A landscape with many peaks, sampled at points; each row gives a point and its height.
A climber steps from a point to the highest of its 2 nearest points, and stops where none of them is higher. Distance is the straight distance between rows; heights are no part of it.
(493) h=73: [ 99 114 162  57 184 139  83 156 142 110 128 130  90  97 132 192 116 154
 136 121  97  97 170]
(331) h=272: [104 141 129 137 131 130 100  72 177 101 142 109 158  67 109  85 149 145
  93  79  84 161 146]
(26) h=200: [ 97 148 147 107 109 143 136 116 169 128 179 120 134 105 126 114 153 174
  78  89 102 156 110]
(307) h=480: [147 162  97 175 127 120 160 187 156 154  52 120 125 132 127 135 108 121
 190 188 171 146 124]
(153) h=84: [173 125  66 169  92 161 186 135  92 153 123 115 120 142 148 126 158 135
 168 166 140 126  86]
(645) h=299: [115 129 180  91 166  88 118 162 108 157  35  95 143  87 147 134  80 138
 122 165 123  70 169]
(818) h=77: [170 119 104 152 112 152 131 113 111 183 174 144 106 135 139 129 152 120
  98  79 125 163 102]
(80) h=168: [141 131 183 141 129  93 122 102  73 155 170 159 112 110 132  86  83  82
 124 122 130 123 103]
(54) h=285: [127 141  73 156  95 194 166 133 110  89 109 132 134 177 112  92 146 123
 161 158 169 100  95]
(803) h=608: [128 136  68 157 119 219 152 123 126 135 131 152  84 152 121 146 163 156
 154  82 135 148 104]
(65) h=372: [ 68 110 125  84 153 124  97  66 108 137 200 154 139  92 135 105 142 111
 147 118 125  80 102]
(402) h=162: [ 84 158 127 127 102 155 155 151 166 139 171 115 127 146 124 130 175 203
  96  96 118 159 108]
(892) h=191: [124 128 179 108 128  82 144 126  88 134 160 146 123 134 126 129  87  97
 145 171 138 133  92]
(442) h=335: [160 139 166 102 151 117 132 207 138 162  62  82 132  90 169 126  88 122
 122 165 139  65 141]
(517) h=130: [140 118 134 107 129 130 134 132 134 123 140 143 131 161 124 154 134  99
 124 119 145 147 102]
(424) h=82: [113 135 160 117 156 124 116 103 121 159 183 165  91  85 158 100 122 119
 112  37 106 140 105]
(369) h=600: [139 129  87 181  74 158 122 100 103 120 151 125 119 135  94  92 132 183
 125 156  96 161 174]
(610) h=518: [121 156 119 152 146 195 114 134 158 150 124 157  91 134  98 148 168 141
 126  57 140 170 109]
(832) h=337: [ 70 120 136  68 133 125 113  74 140 112 197 130 147  85 138 110 135 138
 117 121 101 108 110]
(569) h=220: [137 125  88 170  87 134 109  77 148  84 122 110 176 130  85  88 149 131
 118 154 113 147 162]
(805) h=629: [123 120  78 149  64 150 148 138 108 107 151 109 136 165 121 107 135 196
 127 166 101 134 168]
(319) h=461: [ 93 107 135  72 189 137  72 106 122  99 126 145 120 106 105 161 133  92
 179 153 136  89 124]
(611) h=631: [ 90  99 135  62 170  96 129 132 143 118  90 131 125 143 157 202 125 142
 129  83 109 134 151]
(69) h=170: [148 103 110 124 114  92 169 151 119 145 119 110 153 168 166 166 146 123
 123 132 136 138 117]
(712) h=208: [146 118 117 135 142 101 149 164 129 133  52 107 146 163 139 169 136 116
 141 138 148 130 139]
(270) h=218: [130 148 156 121 133  71 157 162 132 142 102 126 140 131 136 135  89  91
 170 183 157 154  89]
(609) h=498: [139 111 142  76 186 132  78 130 119 108 101 111 124  79 118 159 128  89
 176 177 128  88 124]
(747) h=444: [171 155  86 183 136 147 143 188 164 143  36  96 121 104 140 137 126 135
 181 192 154 111 137]
(769) h=306: [ 86 123 137 100 144 116  95  55 148 118 181 122 138  46 130  99 139 148
 109 100  79 129 128]
(150) h=23: [ 65 143 187 100 123 102 150 106 138 121 210 155  92 100 121 141 105 187
  88 121  91 140 132]
(656) h=582: [157 144 143 162  73 102 137 136 115 131 146 109 161 130 106  75 111 130
 121 199 131 141 127]
(841) h=446: [ 98 166 167 130 161 165 120 131 158 143 138 160  98 113 107 131 156 133
 112  39 136 171  91]
(597) h=177: [157 114 105 137 145 141 120 165 140 122  45  95 136 151 135 171 140 135
 125 133 135  99 170]
(900) h=672: [ 93 130  76 127  79 164 160 153 137 110 152 117 137 187 132 118 148 183
 116 127 131 119 137]
(813) h=112: [158 121 142 146 134 121 116 106 106 172 174 158  97 113 156 101 116 102
  98  47 121 152 112]
(750) h=565: [129 106 116 104 155 121 128 154 152 134  84 123 115 158 141 209 142 147
 115  81 118 149 163]
(513) h=627: [170 135 167 199 120  77  96 108  97 127 143 135 120 100 124  49  80 107
 113 119 105 137 171]
(296) h=237: [114 149 129 141 105 157 114 111 159 125 169 124 147 101 124  71 144 137
  83  68 112 130 127]
(417) h=648: [170 116 163 166 136  70  97  74  91 145 161 131 110  75 136  82  88 113
 104 122  90 148 160]
(648) h=503: [121 143 126 125 115 167 124 114 145 102 144 142 158 150 110  83 135  78
 108  97 163 113  93]
(461) h=123: [ 67 144 142 108 111 127 160 167 164 119 152 143 116 184 128 159 132 186
 103  94 135 154 128]
(774) h=316: [149 143  89 171 125 177 142 162 123 102  61 121 118 164 104 133 144 122
 177 176 169 112 122]
(338) h=619: [ 75 152  78 121 103 190 159 147 170  97 136 119 138 183 120 122 168 167
 117 105 153 123 108]
(574) h=169: [176 115 127 124 107 102 124  92 117 135 158  93 169  89 141  97 136  95
 108 153 109 131 104]
(436) h=459: [160 136 105 168 105 162 123 115 132 127 139 136 157 131 134  54 140  79
 110  78 151  96 105]
(542) h=375: [179 155 142 184 140 176  96 143 125 125  79 145 118 123  82 104 131  68
 148 129 167 124 120]
(625) h=550: [140 147 112 161  87 112 174 171 116 140 122 117 149 164 130 102 128 124
 149 185 163 133 101]
(528) h=539: [157 112  73 154 112 172 152 133 110 158 141 140  91 165 133 172 162 139
 142 106 132 160 108]
(163) h=246: [104 140 165 125 139  58 161 171 124 129  51 123 156 162 136 137  82 117
 155 166 166 129 130]
(55) h=89: [ 80 125 133 119 107 106 160 169 134 107 103 145 137 223 133 152 110 162
 111 115 158 130 160]
(724) h=594: [113  91 118  63 158  66 151 115 105 132 105 105 166 124 178 168 133 100
 159 144 129 110  97]
(693) h=544: [124  93 121  73 188  87 114 123 109 122  82 111 138  99 151 177 131  91
 189 163 125 101 116]
(709) h=698: [ 84  88 152  71 162  55 153 120  92 135 120 149 122 151 167 194 106 137
 145 121 113 118 144]
(511) h=501: [148 116  93 133 142 157 123 157 151 145 109 134  88 157 128 205 162 151
 131  90 123 166 141]
(678) h=260: [128 139  87 149  74 165 144 130 133  96 139 111 172 168 112  71 150 124
 119 163 155  95 116]
(266) h=107: [129 101 163  61 166 129  96 175 121 128  96 102 111 115 158 168 106 144
 103 123 104  71 178]
(790) h=46: [ 69 116 172  78 121  76 162 129 118 109 187 161 105 150 143 166  90 163
 112 135 111 120 139]
(479) h=366: [183 147 149 132 136 149 121 220 146 142  83  81 123 110 147 128 116 118
 120 176 144  73 141]
(169) h=136: [148 106 139  95 147 144 103 179 134 142  67  94 128 128 155 163 124 148
  76 106 115  73 182]
(605) h=607: [161 136 147 189  91 106 103 104 110 124 138 123 154 109 102  49 107 112
 110 143 116 133 155]
(454) h=100: [115 135 165 108 151 145 109 115 131 112 139 171 112 139 100 139 112  90
 131  98 147 144 108]
(138) h=117: [183 119  60 183  83 180 152  96  92 152 152 111 129 118 138  96 160 133
 133 132 117 112 101]
(265) h=622: [137 115 145 163 147  62 101  40 121 126 143 147 100  85 121 117 101 132
 103 101  85 187 170]
(433) h=343: [176 158 124 175 130 182 105 179 132 116  71 124 109 133  82 120 133 109
 155 181 163 113 135]
(277) h=144: [173 131 164 162 143 112 118 117  85 168 139 166 100 121 135  94 106  64
 129  87 146 146 102]
(834) h=417: [160 143 121 189 120 171 118 131 112 135 111 163 125 147 114  76 132  72
 138  77 172 119 108]
(859) h=13: [ 79 123 169 101 141 104 132  85 100 145 213 182  80 102 132 141 102 137
 121 116 109 119 114]
(740) h=189: [158 111 120 132 117  90 107  59 132  99 132  92 181  77 113 102 136  97
 121 166  97 147 135]
(314) h=590: [141 116 137 140 112 104 107  75 140 128 173 120 127  96 118 123 129 153
  85 126  79 177 161]
(6) h=43: [ 68 129 169  67 184 134 100 143 151  82 119 152  91 129 109 187 111 140
 141 123 121 119 150]
(530) h=571: [149 120  84 172  93 140 111  89 136 138 157 112 125 116 108 121 156 174
 103 125  86 180 168]
(119) h=399: [190 141 107 160 133 169 132 209 130 148  65  84 110 120 151 139 132 145
 140 173 139  67 155]
(216) h=238: [145 129 105 140  85 144 121 100 150  93 150 104 182 131 104  73 142 119
  97 150 124 112 134]
(781) h=69: [116 137 157  90 171 164  89 128 160 102 121 149 100 118  98 166 127 114
 130 104 130 144 133]
(704) h=562: [ 94 148 104 119 123 186 130 131 180  90 120 135 140 172 102 124 160 120
 117  97 167 129 103]
(802) h=64: [ 92 124 167  96 110  89 154 147 125 100 160 146 133 187 132 146  89 144
 104 143 132 126 134]
(540) h=270: [ 99 128 181 108 163  60 136 158 113 126  31 124 139 135 131 155  71 128
 156 167 138 110 162]
(234) h=145: [191 120  97 173  88 129 131 108 106 163 160 104 149 109 133  95 149 119
 111 148 113 140 121]
(70) h=418: [ 55 106 115  72 183 132  81  80 128 124 164 164 134 112 117 152 160 100
 177 128 151  88 100]
(819) h=204: [157 112 107 159  99  80 117  82 140  95 118 100 177 117 101 115 142 121
 130 182 105 174 149]
(742) h=644: [103  84 126  60 132  67 151 111 108 121 157 110 157 132 178 161 120 136
 127 134 101 108 128]
(441) h=42: [108 112 153  84 159 122 120  94 116 155 183 170  82 102 141 166 127 124
 126  86 112 154  93]
(303) h=520: [142 164  94 177  89 131 183 173 115 163 101 133 124 148 129 106 111 130
 191 194 174 152  93]

Two climbers start at each pair of points below. Name the first point that both come to, or write never.
(461) / (781) => never
(138) / (625) => never
(479) / (609) => never

For each start below, name the point where the climber stops.
(55) => (709)
(6) => (712)
(569) => (900)
(80) => (417)
